Each row is a point on a landscape with many valleys, with its height.
A ball rolls from a point to whichever of its 5 nearest points has the largest drop for the distance, and stops where none of them is lower. Distance is the straight distance between rows; heights are no part of it.
popos (h 406): [  6 -14  24   8  -7 -23 -28 -27 -15   9  10 -34 -17 -20  -6   4 -10  -5
 -12 -11 -17  56 -10 -34 -26   6 -11  -7  -4   0 -14  26  22 -20 -18   5
 -12  -9  15   7 -39  -2  20  -4 -11   1   9   2   3 -24  15]
pefo (h 285): [ -5   9   1  -3 -31  45  -1  -5  -6  -9 -15  23  15  -3  -9 -24  -9 -16
 -41 -20 -11 -32  14  20   5 -19  -3  -6 -17 -35  -8 -33  17  14 -17  22
 -12 -16 -33 -18  13  12 -15  17  21   2 -23   5  29   8 -23]
Gigo (h 405): [-14   2  -2 -31 -21  30  20  -3  -8   9 -13  19   6  17   6  -7   1 -10
 -22 -23   1 -44  15  10  23  -7  -2   1  11   0 -15 -47   5  25 -13  21
   7   7 -10 -24  29  23  -4  21  -2  11 -14   3 -18  15 -15]
niz (h 433): [  0 -14   5  22  11 -39  16   1  11   3  18 -21  12 -18  17  -8  26   2
  41  11  -2  28 -14 -13  -2  17   8  -2  18  32  13  23 -10 -12  11 -30
  12  27  59  36 -21   0   3 -10  -8   1  24  -3 -16  -6  45]
Zada (h 372): [-11 -13 -29   4  11 -16  25 -12  15  11   5 -14  -1 -16  17  -1   3  -2
  37   8   5 -13   6   3  19  21   7   5  22  22   9 -18 -15   3   4 -13
  25  26  33   8  14  11   6   6 -14   0   2   1 -25  11  17]
Nelo (h 402): [ -6 -20  -4  19   0 -38   9   0   3   0  13 -17   1 -12  10   7  14  -6
  39  13   0  30  -4 -21  -8  25  11   0  19  23   8   9 -20  -6  11 -21
  22  14  45  24 -15   0   6  -5 -10  -6  20  10 -30   4  51]
Pakan (h 206): [  8  11  25  19   7  -8 -17 -20  12  -5   9   0  -3 -12  -1  -7  -1  -6
  -6   7   1  37 -10 -26 -15  -3  -3   6 -10   4  27  29  15 -48  -6  -7
 -20 -10   8  10 -35 -13  -9 -11  13  -7   2   1  24 -33   0]
tedi (h 437): [ -5  18   5 -39 -21  12  -7  -2 -14  -8 -42  21   0  14  10 -15  -1  11
 -35  -6  10 -37  11  34  30 -30  29  19 -11   4  19 -43  17  32  22   9
  -1  33 -19  -1  46   6 -49  23   2  -4 -55  -7  15  28 -32]
zufav (h 327): [ 12  15   4 -13 -11  21 -14  28  -5 -15 -20  42  16  18 -17   1  -6   8
 -50  -7  -2 -27   4  18   6 -38  -5  14  -9 -20   0  -1  -2  18  14  11
 -22 -11 -56 -17  15  -5 -30  -2  28  -4 -17   1  35   0 -29]
Bifu (h 671): [ 23   1 -32   0  30 -24  31  42  27 -22  19  -1  22   5  38   8  19  40
  61  35   6  -9 -20  38  29  -8  23 -14  26  56  18  23 -37   9  46 -28
  22  28  32  26  -3 -14  -9 -18   8  -8  12 -15 -10  15  36]
Noduv (h 375): [ 19   6  -3   3  19  14   3  20   0 -11   4  24  10  11 -15   8   1   8
  -3   6 -11 -11  -5   7  -1 -23   0   9   3  -4  -1   5 -17   7  21  -6
   1 -17 -13  -8  12 -14 -14 -11  16  -6  11  -2  18   9 -15]
fug (h 574): [-11 -13 -21 -26 -14  19  32  12   6   8  -5   4   6  11   7   5   7   2
  13   1  15 -58  16  12  23  17  -3  -4  19  16 -14 -59 -10  25  -9   3
  26  22   2 -24  35  18  -2  20 -18  22  -6   1 -35  31 -17]
Balam (h 280): [ -8  -1  -2 -12   7 -20  26  -4  14   1  -4  20 -10 -10  40   0   3   1
  18   7  18 -24   1   7  13   6  23  -1  18  31  33 -17   0  -7  13 -14
  19  35  34  17  27  10 -23   8 -11  -5 -21   2  -2  17   0]
nepog (h 384): [ -1  -4  -2   8  -3  -1  11 -15   3  25  10  -6  -6 -16   0  -1   3 -13
  17  -3  -6   9  -2 -13  -8  21  -7   1  -3  -3  -5  10  -2 -12  -5 -10
   5  -2  15   1  -3  -1  15  -2  -1  -9  13   5  -9   7   7]
vum (h 439): [ -4 -17 -14  -2  -3  14  10  -2 -20   8  11  -8 -16   0 -19  15  -7  -8
  18  -5 -18  17   2  -2 -15  15 -27 -15 -12 -31 -52  15  -1  16 -17   9
   9 -21  11 -31 -27  12  48  -6 -14  -2  21  -3 -42  -4  17]
Garu (h 413): [ -9 -10 -10  -2 -28  -9  -3 -38  -7  21 -10 -43 -29 -19  -7   4  -2  -3
  13  -9  -3  15  19 -14  -4  58  -4 -19  20  -5 -24 -30   3  -5 -21   3
  11  -3  32   0 -18  21  51  12 -38   0  12   5 -55  -2  26]
zodi (h 451): [-14 -15 -19   6  -2  -9   6   0   5  16   5 -21   6 -16  -2  -1  10   8
  36   2   5   6   5  -2  -3  27   0 -10  16  19  -6 -11 -13   7 -14  -6
  24  13  28   3   2  24  21   4 -20   4  28   8 -43   1  28]
ralid (h 331): [  3  -6   9 -17 -25  32  -3   3  -7 -19 -32  33  19  27  -9  -9   6  -7
 -52 -19  -4 -46  13  29  13 -29  16   5  -7 -19  10 -38  15  23   9  14
 -21  -6 -42 -17  36   6 -28  15  16  -3 -26 -12  26  -3 -37]
sofe (h 635): [  1 -11 -36 -14  15   1  22  19   0   0   5  -6  11   0  11  14   9   8
  24  14  15 -37  -6  23  19   0  10  -7  31  30  -9 -14 -25  30  17  -1
  19  21   3   8  27  18  -7  -4  -5   1   5  -9 -28  21   8]
sodos (h 568): [  4 -18  18  15  13 -33 -36  -9  -1  15  15 -40  -4  13   9  16  14   2
  -4  -3 -15  62 -18 -32 -36  -1 -17 -22  -7   2  -3  67   4 -13 -12  -6
   8  -7  13  20 -55 -33  22 -22 -24   4  39  -7  -7 -28  32]
veso (h 591): [ 23  12 -11  -8  30 -24  19  30  22 -18  11  16   6  15  26   9  18  12
  28  15   6  -4 -20  14  17  -8  14  -8  15  30  12  18 -23  -5  48 -21
   5  21  28  24   3 -36 -26 -11  18  -2   1  -2   6  -2   9]
Mogo (h 211): [ -7  17   2   5  18 -24  15 -13  15  10  -8  14  -5 -16  23 -14  -8 -16
  24  -5  16   4   2   1   9  11  10   9  12  26  33   3  -2 -29  19 -21
  -6  21  29  12   7   4 -12   9   9   6 -22   4  10   5   0]
digi (h 325): [ -8   1 -12  -7  13   5  17  12   0   2   3  22  16   3   2  -6   4  -3
   7   6  10 -15  -8  13  18   0  -4   9  17   7   1   3 -16  16  21   1
  -1  10   4  -6  28  -2 -16   9   9  -6  -1  -2   4   8  -9]
salam (h 281): [-14  14   7   9 -14  14   7  -5  -5   6 -23  31   4 -15 -14 -15 -19  -5
 -24  -7  -4  -9  11   4   9   5  -5  16 -10 -15   8 -19  23 -16 -11   6
 -20 -21 -34  -9   4   8 -19  -2  28  -6 -26   4  38  -6 -26]
mam (h 313): [  6  20  36  23  -7 -36 -50 -15   8   9   4 -37 -23  -8 -14  -7  -9  -2
 -17   1  -5  44 -11 -33 -31  -4  -5  -9 -25 -13  20  56  24 -47 -26  -1
 -20 -19 -18  -4 -51 -30   7  -4  -5  -5  -6  18  44 -41  -7]
Vudo (h 395): [-29  -7 -29  10  -1 -28  15 -13  17   4  21 -34  -9 -22  13   8  16  -5
  36  17  17 -15  11   3   8  33  17  -5  32  19   7 -24  -1  10 -11 -14
  36  19  37   9  18  17  20  14 -29  16   1   4 -51  26  27]
Kizi (h 336): [-11  -6   9  12   5 -38   0 -15   4   3   0 -31  -1 -20  42   4   6  -5
  30   9   9  51   1 -26 -11  19  10   0  16  31  15  16   1 -21  11 -29
   6  28  51  46 -14   2   5   6 -12  -1  12 -10 -23 -11  54]
Naba (h 531): [ 24  -5  24 -56 -11  19 -26   8  -8 -20 -30   6  -9  56   3   9  11  16
 -58 -16   9 -49  23  34  12 -35  42  -5  -3   3  -7 -35 -12  62  15   4
   2  34 -17   3  52   9 -39  31 -13   5 -24 -31 -13  18 -25]
Fugu (h 116): [-20  14   9 -13 -34  43   8 -20 -11   7 -38   3  -1 -10   9 -19 -10  -6
 -11 -30  -1 -44  27  17  17  -2   0  -1  -9 -14  -5 -59  34 -12 -27  33
 -17 -10 -20 -19  22  26   4  28  17  -4 -48   5  -3  11 -20]
ger (h 326): [ 11  -5  27  25   2 -22  -6 -11   8   8  17 -11  -3  -8  -2   3   5  -7
   2   4   3  43 -14 -38 -21   0 -18  -8  -1  11  14  42  -2 -28   1  -8
  -6 -17  16   5 -31 -16   7 -16 -10   1  29  -8   9 -19  14]
Fesa (h 275): [ -9  17   2  13  -6   9 -20  -5   2 -11  13  11   4 -18 -32  -8 -12  -9
 -24  -8 -13  14   3 -12 -17 -23 -18   6 -28 -30  13  13  23 -11 -13  18
 -19 -31 -38 -15 -24   0   6 -17  19  -2   3  10  44  -8 -28]
muzuk (h 205): [  3 -32   2  23   8 -12   0   5 -13  15  22 -18   0   9 -14  12   7   7
  34  10 -15  47 -20 -20 -19  -3 -21  -7 -14  -8 -23  36 -10   1  -2 -11
  18 -21  15  11 -34  13  22 -18 -15 -12  47  -6 -22 -10  28]
Pob (h 231): [  4   3  -8   1  -6  18  14   6   2   3  -4  21  -6 -15   0  -5  -5  -6
   2  -4  10 -14   4   1  11   8   2   9   0  -7  -2 -23   3  -2   6   0
   5   5  -1 -18  19  10   4  -4  14  -5 -14  -1   8   6 -12]
bitof (h 330): [  4  -4  12  29   5  -9  -6  -1  -6   7  11 -12  -7   1  -9   1  -5  -7
  -5  -8 -17  34 -11 -23 -33   2 -12  -2 -20 -14  -4  49  11 -13 -12   2
   5 -21   2  -2 -30  -3  19 -14  -1  -8  21   3  16 -12  -1]
Rono (h 244): [ -3  10  27  26  -4  -7 -19 -21  -3   9  10  -8  -1 -26 -12  -8 -17 -19
  -9   0   2  27  -8 -30 -19 -15  -9  -3 -23 -22   9  23  17 -26 -18   1
 -25 -18 -12  -2 -28   5  12  -6   4   1   7   7  30 -22  -8]
Dati (h 298): [  2  20   9   3  -4  -3  11   0   1  -7  -9  28  10  -9   7 -24 -14  -7
 -11  -1   9 -12   1  16  15 -20  19  18   1  -6  31  -9  17 -24   3  -9
 -31  13 -18   9  12  -3 -37   7  25  -2 -31  -3  30  -8 -16]
ruk (h 274): [ -3   0  21  23  -9  11 -24 -28  -8   8   1 -20 -21 -15 -27   1 -26 -18
  -4 -13 -17  31   3 -30 -19  14 -21  -7 -21 -27 -29   5  24 -12 -35  29
 -26 -29   3 -16 -28  14  33   5 -14  -1   4   4  -6  -8   2]
vurus (h 376): [-14 -36  -9   6 -28   8 -12 -13 -21  26   3 -27  -9   1 -20  12  -9 -16
  12  -1 -11  20   8  -8 -15  34 -23 -28 -15 -12 -54  -3  -5  11 -40   5
   7 -11  20 -24 -18  20  57   2 -27   8  21   3 -52   7  26]
sute (h 462): [  8   1   5 -39  -7  18  -2  14   1 -13 -27  23   2  20   5  -4   7   8
 -39 -17   0 -45   7  25  23 -29  19  11   2   3   5 -23  -2  33  14   1
   2  26 -19  -7  49  10 -37  12   9  -9 -39  -6  -4  17 -32]
kone (h 291): [ -5   1   8 -11 -16  10  17 -20  -5   7  -9  27  -9  -2  12 -12  -5  -7
  -5 -23  12 -25  15  -3  23   8   2   3   8   7  11 -39  12  -8  -8  -2
 -14   5  -7 -12  25  18   2  23   0  -5 -27  -4   1  16 -23]
mumi (h 580): [  9  -8  -8   9  11  -9  18  32  10  -3  20  -8   9  -6   7  11   9   7
  41  24   3  15 -14   2   9   4  -4 -13   9  14   5  28 -27   9  13 -10
  25   0  19   7 -14 -12   3 -12 -10  -6  30   1 -13  -5  41]
mifem (h 317): [  3 -26  24   6   0 -42 -46 -38 -31  10   1 -62 -18  13  24  13   5  15
  -1 -16  -8  76 -20 -29 -52   3  -4 -10   0  10 -27  55 -10   9 -19   4
   1  18  21  34 -30 -21  22 -16 -17   9  29   1 -31 -33  54]
fabu (h 539): [-16  -7 -28 -23   1  15  33  24   6   0  -7   8  15  13  10   6   9  -6
  17  -3  -1 -48  11  20  19   4   1   2   8  11 -25 -17 -15  28   0   5
  26  10   9 -22  35  12   7   8  -8   8   6  -6 -45  12   0]
keto (h 527): [ 19   2   8  21  14 -23   0  10  12  -3  11  -1  13  -1   5  -1  15   9
  21  19  -4  36 -25 -17  -7  -9  -1  -2  -4  15  15  48 -17 -11  14 -14
   6 -10  22  19 -35 -25  -7 -19   2   1  22  -8  -2 -19  19]
nokeg (h 430): [-11  -6 -20   2  -9 -10  15 -13  10  14  -9  -3 -17 -16  10   2   7  -4
  28 -10  10 -14  11  -2  13  34  -3   7  28  16  10 -34   1   9   5  -1
  15  16  32  -7  26  23  17  16 -17   6   0  12 -26  11  10]
tera (h 612): [  9 -22   3  26  16 -17  12  20   9  -3  22 -36  11   8  -1   9  18   9
  31  12 -12  51 -35 -19 -16  -3  -7 -14  -7  17   4  56 -23  -7  15 -22
  19  -9  24  23 -39 -14  10 -28 -10  -2  46 -14 -12 -17  37]
Teniz (h 350): [  7 -31  15  11 -16 -27 -39 -26 -21  13  15 -45 -22  -7  -6   2  -9   8
 -10  -4  -7  72 -17 -33 -30  14 -20 -23  -4 -14 -31  40   0  -8 -25   5
  -3  -7  30  15 -30 -14  36 -13 -26   1  27  -2 -29 -22  32]
Rakun (h 306): [  6  21   6   4  17  -1   7  15  14 -10   2  30  15   3   9   0   1   5
  13   3  16   1 -13   6  11 -15  11  12   4  10  29  21  -9 -17  26 -11
  -7   8   3   7  -4 -25 -20  -6  20   3  -9  -2  26 -15 -10]
dode (h 445): [-24 -14   1   0 -11 -11  15  -3 -10  19   6  11 -15 -12   3  -5  -9   1
  14 -11   8   4   0 -16  -5  37 -10 -11   7   3 -15 -19  15 -10 -13  -4
   3   4  30 -14   0  22  22   6  -5   4   4  -3 -11   4   4]
nir (h 276): [  5   2  15  14   1 -28  -2 -14   4   7   4 -11  -7 -15  12   1   4  -8
  16  -5   3  35 -11 -30   0  23 -11  -3   6  22  16  18  11 -39   9 -19
  -2   6  37  27 -34 -11  -9  -5   4   1  17   8   6 -14  30]
Vovak (h 507): [ 12   1  -7 -30  -6  35  11  14  -7 -22  -7  24  10  25  -1   5  -2  -1
 -24 -13  -1 -46   9  20  12  -8   8   4  10   1 -26 -32  -7  40   4   5
   4  14 -24 -16  38   2 -11  15  -2  10 -17  -6 -20  16 -10]
vete (h 312): [-12  -6   4   3 -24  20  -8 -20  -9  27  -9 -27 -23 -10 -18  -4 -13 -16
  -5 -22 -15  13  15 -19 -13  43 -20 -28 -12 -18 -36 -14  10  -3 -39  18
  -4 -17  10 -15 -23  15  43  16 -20   2   1  -4 -27   0   9]
seda (h 572): [ -2   8 -29   6  33 -31  29  31  25 -17  34  -6  10  -9  36  14  26  23
  50  18   5 -17  -7  12  26  10  15  -3  27  45  31  11 -23   7  30 -15
  20  31  42  26   6   5 -14   6 -16   8  14  -5 -24   8  28]
zir (h 349): [ 16  23   9   4  31   3 -10  28  10 -26  -7  24  17  22  -9   4  -1  28
 -19  15  15   2 -20  20   1 -42   1  17  -8  -8  15  22  -5  -9  30   6
  -9 -16 -50   7   2 -30 -29 -22  32   7   1  -9  51 -12 -33]
vatul (h 341): [ -1  -5  11  13   3  10  -8  -1 -10   7   8  -8 -11   3 -29   8  -8 -18
  -5   6 -18  39  -4 -19 -33   2 -22  -5 -25 -19 -26  40   3  -5 -17   0
  -5 -34 -11 -19 -37   5  26 -11  -5  -4  16  -8  17 -11  -9]
Robif (h 303): [  8   2   0  17  16  -7   9   8  -3   3  10  12   4 -11  14  -3   4   0
  10   6  -3  14  -4 -11   1   4  -5   5   7   7   4  14   0 -18  16 -11
  -9   5  24   9  -4  -7  -4 -10  10  -2   4  -3  17 -10  11]
zoge (h 247): [ -2 -22  17   7  -7 -27 -35 -45 -30  16  -4 -58 -28 -20   8  13  -6   8
  -7  -8   6  52   3 -20 -26  38  10 -22   9   7 -18   6  -1   2 -15   3
   5  18  34  25 -14   8  39   3 -26   6  10   8 -48  -9  53]
Viki (h 221): [-19   6   5  -4 -28  36   6 -22 -10  11 -18  -3  -1 -16  -7 -11 -22 -21
  -4 -28  -1 -12  14  -9  11   0 -23  -5 -20 -26 -22 -34  19 -17 -25  18
 -11 -28 -19 -25   4  27  29  13  12 -12 -18   0 -14  -1 -12]
zod (h 494): [ -4 -21 -22  13   8 -12  18   6  -7   9  21 -24  14   1  -3  14  -5  -4
  29   9  -5  -1  -8 -18  -1  17  -2   0   8   9 -17  23 -18  10  -4  -4
  17  -6  33   3 -15  12  26  -1  -9  -5  27   2 -38   8  31]
dipan (h 470): [  5  -9 -12  -4  24 -22  17  20  12   4  10   5  14  -9  20   6  12  10
  35  10  10 -10  -6  12  14   9   3  -1  16  27  18   4 -22  -5  23 -15
  13  13  24  10   4  -5 -10  -6  -3   0  12  -5 -18   4  17]
bav (h 359): [-11  10  -6   9  -5  26   0   2  -9  -8  13   4   4  10 -28  -1 -16 -26
 -22   2 -31  -1   8  -2 -15 -12 -31  12 -41 -57 -46  21  20   6 -15  14
  -3 -33 -36 -29 -17  12  21  -2   2   2  18   7  28  13 -35]
bedup (h 260): [ 10  24  12  11  20 -10  10  10  18  -5   0  26   0   2  19 -15  -1  -8
   7   6  20  12  -1   6  15 -12  20  18  -3  17  37   5  -4 -36  26 -28
 -21  16  15  18 -10 -22 -26 -11  22   2 -22  -2  34 -17  -9]
Gez (h 421): [-19   0 -32 -17  -9  -5  23   6  20   9  -9 -10 -18  -6  25   4  11   9
  27  -1  14 -48  12  17  23  13   4  -6  28  25   9 -55  11  23 -12  -3
  15  33   6  -5  44  20  -5  18 -25   7 -23   3 -28  39 -10]
Masiv (h 305): [  5  16  -2  -8 -27  52   1   6 -11 -10 -13  22  12  11   3 -20  -4 -13
 -41 -23 -14 -40  18  24  18 -22 -10   5 -13 -35 -20 -33  14  25  -4  18
 -14 -18 -42 -17  17   4  -5  -6  12   1 -12  -4  10   8 -30]
zitu (h 304): [-19   6   4 -28 -18  10  15 -11   5   9 -23   7 -12  -2  24 -13   5  -6
  -5 -25  13 -60  22  14  19   4  10  11   7  10  14 -56  30  13   0   7
   8  28  -2  -8  42  17 -15  24  -7   4 -46   6 -16  21 -27]
gop (h 288): [  2  19  -2  -2  -7  31 -15   5   1 -31  -4  31  13   0 -27  -5  -7 -18
 -47 -14 -12 -21  15  15  -8 -21  -4  22 -24 -38 -11 -19  15  15  -7  15
 -19 -22 -55 -13   4   1 -15   0  18  -5 -11   4  35   1 -35]
lalof (h 416): [ 17   7   0 -13  26  -5  11  24  19 -24   3  25  13   9   2   3  19  22
  15  14   8  -2 -14   9   7 -14  -1   6   2  12  16  10 -27   8  34  -5
  -7  10  -2   6   7 -22 -28 -15  13  -3   9 -11  12  -4 -12]
nulu (h 480): [ -2 -11 -14   8  10  12   6   8  -2   6  24  -7   7  -2 -11  13   0  -9
  10  16 -18  19 -10  -7  -5  -4 -26  -8  -9 -21 -30  25 -10   4 -14   3
   7 -18   7  -8 -10   4  17  -9   0  -2  31  -6  -7   8   4]
Mit (h 50): [-24  -9 -43 -16   3 -16  28   0  15   6   3 -13 -11  -9  15   7  20  18
  35  10  10 -41  15  14  18  31   6  -3  36  24   9 -54  -6  11 -14   4
  32  22  20  -8  29   9   4  20 -26  14   1  11 -54  36  -1]
ded (h 415): [ 14  12   5 -27  20   0  12  14  13  -8 -18  34   7  24  18   4   2  12
 -15   7  12 -26   6  16  18 -25  45  20   4  14  34  -6 -15   6  36 -16
 -12  26  -4   5  36 -13 -51  -1  18   1 -25  -7  21   3 -13]
zelef (h 423): [ 32  12  -2 -13  36   7  -5  28  12 -24  -2  31  14  29   3   6   5  26
 -18  15  21   0 -18  30  11 -35  17   9  -1  11  23  25 -21  -7  42  -7
 -13   4 -24   7  12 -40 -48 -20  18   4  -9 -12  40  -8 -20]
Rutuk (h 397): [ -7   6  17 -39 -28  42   1   4  -6 -15 -49  23  11  14   9 -26   3   7
 -54 -25   8 -59  29  25  13 -27  11  11  -7 -17   6 -58   8  26  -4  21
  -4  17 -32 -10  43  15 -26  25   5  -4 -47  -1   2  26 -30]
mur (h 345): [ 10  25  -2   7  12  21 -16  18   7 -23   0  27   8  17 -26   4   3  -1
 -30  13   7  -4  -4  21   0 -39  -2  19  -7 -28  14  12   2  -2  12  11
  -6 -27 -63   0  -9 -25 -20 -11  32  -4 -14  12  52  -3 -33]
rivo (h 237): [ 17  29   2  19  22  -3 -17  39  19 -39  12   8  20  29 -27  -2   3  24
 -17  20   3   4 -17  24 -12 -32   1  12 -15 -22  27  18  -4 -25   9  11
 -15 -21 -51   0 -19 -36 -24 -22  25   6   0   3  75  -2 -30]
dube (h 473): [-19 -11  -8   8 -29 -13   1 -35 -10  18 -13 -29 -28 -24 -11  -1  -7   1
  25   4   3  10  21 -13  -3  50  11 -19  16  15  -7 -38   8  -7 -30  -3
  11   2  35   4   4  22  34   8 -33  12   2  15 -48   5  36]
vota (h 476): [  9  10   8  22  24  -1  -7  19   6   1  19  -2   0  20 -17  10  13  -2
   6  23 -19  37 -18 -15 -20 -10 -19   1 -19 -18  -4  49   4 -14  -3   8
   4 -19 -22   1 -27 -26  10 -13  -2 -12  45  -9  39  -6 -19]
vaba (h 294): [  4  16  11  28  -4   7 -21  -2   0  -3   7  18   9 -19 -19 -12  -8  -5
 -25  -2  -1  12   3   3 -18 -15  -2  14 -21 -19  22  12  17 -30  -8   2
 -23 -31 -35  -2  -8 -15 -10 -14   9   2 -10  16  67 -15 -22]
lufal (h 471): [ -7 -19 -18   8  -8   5   4 -14 -11  24  13  -6 -16 -14  -9  -4   4  -9
  17   0  -2   5  11 -12 -17  35 -15 -13  16 -11 -29 -11   5  12 -18  -2
   9   1  22 -19  -3  16  34   1  -9   8  14   2 -43   6  22]
dak (h 422): [ 34  26   0 -18  14 -11  -8  28  10 -29 -21  18   9  38   5  13  11  21
 -34  23  18 -11  -3  37  13 -39  30  12   2  15  33   4 -13  -7  56 -10
 -25  20 -21  23  25 -30 -58  -6  27   9 -27 -14  44   4 -20]
rikog (h 324): [  9  14  -1 -19  -3  22  -5   9  -2 -14 -18  28  19   5  -1  -8 -10  -5
 -38  -1   8 -29   8  16   9 -27  22  18   3  -8  29 -19   3   8  14   4
 -13  -6 -27   6  23  -2 -53  -6  23 -14 -40  -4  35  -1 -26]
Per (h 322): [-14 -19 -10  -1 -11  24  14  -3 -15   4   7   8   6   3 -19   4  -9 -15
   9  -3 -20 -13   6   1  -1   9 -29  -6 -12 -29 -48 -17   1  12 -21  22
  -2 -24 -19 -18  13  17  23   2   3   9   9   4 -22  18 -20]
logug (h 417): [ 10 -18  10  29  -1 -25  -6 -11 -10  10  10 -25  -7 -10   4   6   2   8
  23  13   5  41 -18 -37 -20  18  -2  -4   2  15  -1  39 -12 -10   0  -6
  -2   3  31  27 -31  -6  13  -9  -8  -5  31  -3 -12 -21  50]
ril (h 689): [ 24  -8 -10 -38  23  -3   6  30  15 -19   2   5  10  17   8  14   7  33
   7  12  11 -28 -10  22  20 -23  20   1  17  40   1  -5 -52  36  37  -2
  20  31  -7   7  33  -7 -26   6   2   1 -12 -13  -5  28 -13]
Sif (h 357): [ -4   3 -17 -21  -2   5  15   6   1  11   0  17  -2  -2   5  -6  -3   6
   5  -3  -5 -28  10  16  23  21 -10   0   2  18  -8 -32  -6  12  -5  -1
   6  13   7 -13  13  18   0  13  -2   3  -2  14 -25  14 -11]
togen (h 287): [ -7   3  -5 -14   3   6   7   4  -4  -4  -8  24  -1  -2   0  -7   2   1
 -13   3   9 -24  -3  11   8 -18  11  13   0   2  13 -19   0   5  12  -5
  -2   4 -11  -4  32  -6 -26   4   8  -3 -17   8  26   6 -23]
Tep (h 755): [ -7  -9 -29 -46  -3  19   2  28   5 -17  -7  -4  -2  34  15  16  28   7
   5  -1   8 -78   4  27  28 -15  16  -2  24  24 -14 -44 -19  55   7   9
  23  34 -18 -13  51  20  -5  24 -26   1  -2 -11 -47  31 -11]
vifim (h 373): [ 16   1   8 -15  14   6  -4  15   0 -22  -7  33  11  27  12  -8  -1  15
 -25  22  17 -31  -4  26  20 -37  33  14  -2  13  18  -4 -16  14  41  -7
 -12  13 -26   6  28 -26 -49 -10  15  -8 -21  -2  41   0 -20]
raf (h 578): [  0 -23 -38   0  10   4  26  24  -7   3  12 -14  15  12  -3   7  10  14
  36  22   0 -21  -9  14  13  14  -8  -7  11  15 -11  -6 -33  27   4  -5
  29   7  26   1   5  12  20  -6  -3   4  18   3 -42  14  29]
Zezef (h 335): [ -6  31  -4   7   0  30 -19  24   5 -33  -1  18  16  12 -37  11  -6   1
 -55   3 -15 -13  -1  23 -10 -43  -7  26 -26 -39   1   6  13  -3 -11  25
  -5 -33 -69 -14  -6 -11 -11 -14  22   1  -4  15  58  -2 -41]
Fela (h 321): [  1   4   7   5   2  20  -5  16   8  -3   5   8   9   6 -21  13  -2  -8
 -18   4  -9  -8   3   0  -9 -23 -26  16 -14 -40 -14  16  17  13  -3  16
  -4 -22 -40 -16  -7   3   8  -7  19  -7  15   8  30   6 -32]
rido (h 419): [ 30   8   0 -20  21   6  -2  25   4 -20 -16  26  23  22   0  11   6  22
 -22  17  -1 -15  -7  23  11 -34  26   5   4  14  10   5 -22  20  29   8
   4   7 -23   1  30 -17 -47  -8  20 -15 -11  -2  22   6 -24]
zis (h 334): [-11 -28   2  -8 -25  -4 -33 -39 -26  17   0 -52 -29  -3  -3   9 -25  -1
  -6 -17 -18  39   8 -10 -24  34 -11 -33  -7 -25 -50   4   7  19 -39  10
   0 -15  33   0 -31   5  60  10 -34  12  17   9 -67 -16  31]
vafi (h 279): [  7  29  34  23  -4 -17 -41 -25  -4   2  12 -15 -17 -21 -35  -5 -24 -10
 -32 -14  -4  36   3  -9 -27  -9 -14   4 -27 -26  18  31  39 -30 -26  13
 -35 -37 -37  -2 -44 -11  11  -5   3 -11  -9  18  45 -38 -18]
zozop (h 295): [ -3  19  20  21   2  -2 -27 -13   6  -1  11  -5  -4   4 -25   5 -11 -12
  -9   2 -14  37 -21 -30 -33 -13 -14  -8 -22 -21   2  47  21 -46 -24  -4
 -22 -31 -25  -4 -38 -14  18 -14  -2  -4  13  10  47 -24 -18]
Sazon (h 346): [ -4  20   7 -14  10  -6   4 -14   1   5 -22  18  -8   8  33 -23  -2  -6
  -8  -8  12 -18  19  24  19  -9  30  26  12   6  33 -38  16  -6  21 -11
 -14  28 -14  -2  30   6 -34  19  19   4 -43  -4  31   8 -12]
Vibi (h 256): [-12   8   1  -8 -15  32  -4 -13 -16  -4  -5  19  13 -16 -18 -10 -23 -15
 -14 -14  -8 -21  15  15  -6 -11  -6   4 -19 -41 -21 -17  18  -2 -18  20
 -15 -27 -31 -15   1  13  19  15  13 -11 -14  -3  19   4 -30]
Desub (h 548): [-22 -10 -13  -5 -11  11  16  -9  -1  22   5 -16 -18 -13   7  -2   6 -14
  23  -2  13 -34  12   3  17  50  -4 -13  21  12  -3 -43  11   4 -21  10
  34   0   9 -14  17  23  30  14 -23  11  -4   9 -52  18  16]
tupo (h 389): [-10 -22   2   5 -17 -14 -15 -32 -19  30   7 -27 -16 -17 -10  -1 -24 -11
   8  -4  -1  31   3 -29 -12  40 -15  -9   2 -11 -22  13   4  -7 -25  -2
   2 -16  24   7 -30  10  34  -4 -16   2  15  -3 -30 -15  30]
Nesol (h 524): [  6  -1   6  26  23 -14   6  15  11  -5  28 -12  13  13 -24   3   8  -3
  20  10 -13  35 -25 -23 -16   0  -8  -5 -10  -8   6  52  -8 -16   5 -18
   0 -14  -4  -4 -34 -21   9 -22   5   0  32 -10  25 -15   9]
Suvef (h 164): [ -5  16  22  19   8 -14  -8 -29  -1  12   2  10 -10 -26  -2 -24 -16  -7
   1  -8   2  14   4 -10   5  17   8   8 -17   7  22  -4  14 -29  -6 -12
 -11  -7  21   1 -22   4  -4   6  14  -2  -7  11  21 -22   1]
muda (h 98): [  9 -17  13   3 -13 -28 -37 -45 -23  15  -1 -52 -14  -9  20   4   2  17
   4 -16 -12  72  -6 -47 -36  15  -8 -17   8  14   2  38  -8  -2 -21   4
  -3   5  26  38 -32 -13  19  -1 -11   0  16  -2 -33 -30  56]
mer (h 255): [-14   6  26  15 -21  22 -13 -26 -11   7 -10  -3 -14 -18 -15  -2 -21 -23
 -17  -5 -14   1  14 -27  -9   8 -14 -10 -18 -26  -4 -12  33 -23 -34  15
 -26 -31 -12 -17 -14   6  10   9   6  -8 -24   4  21 -12  -6]

Call two points neighbours if one is among the 5 nearest of the other. Go from one point of each pair to the other, from neighbour to neighbour, staying as low as possible. Name the highest point that can't be avoided.
Suvef / rivo => vaba
Pob / muda => zis
muzuk / Pob => bitof
Suvef / Fugu => mer

For each start below, name the point where the ball stops.
tedi => Pob
Naba => Fugu
vatul => Suvef
veso => Suvef
lufal => Suvef
zufav => Fugu
bav => Fugu

For each start below, name every point that the ball comes to, in order.
rido => vifim rikog togen Pob
Masiv => Vibi Viki Fugu
vafi => Rono Pakan Suvef
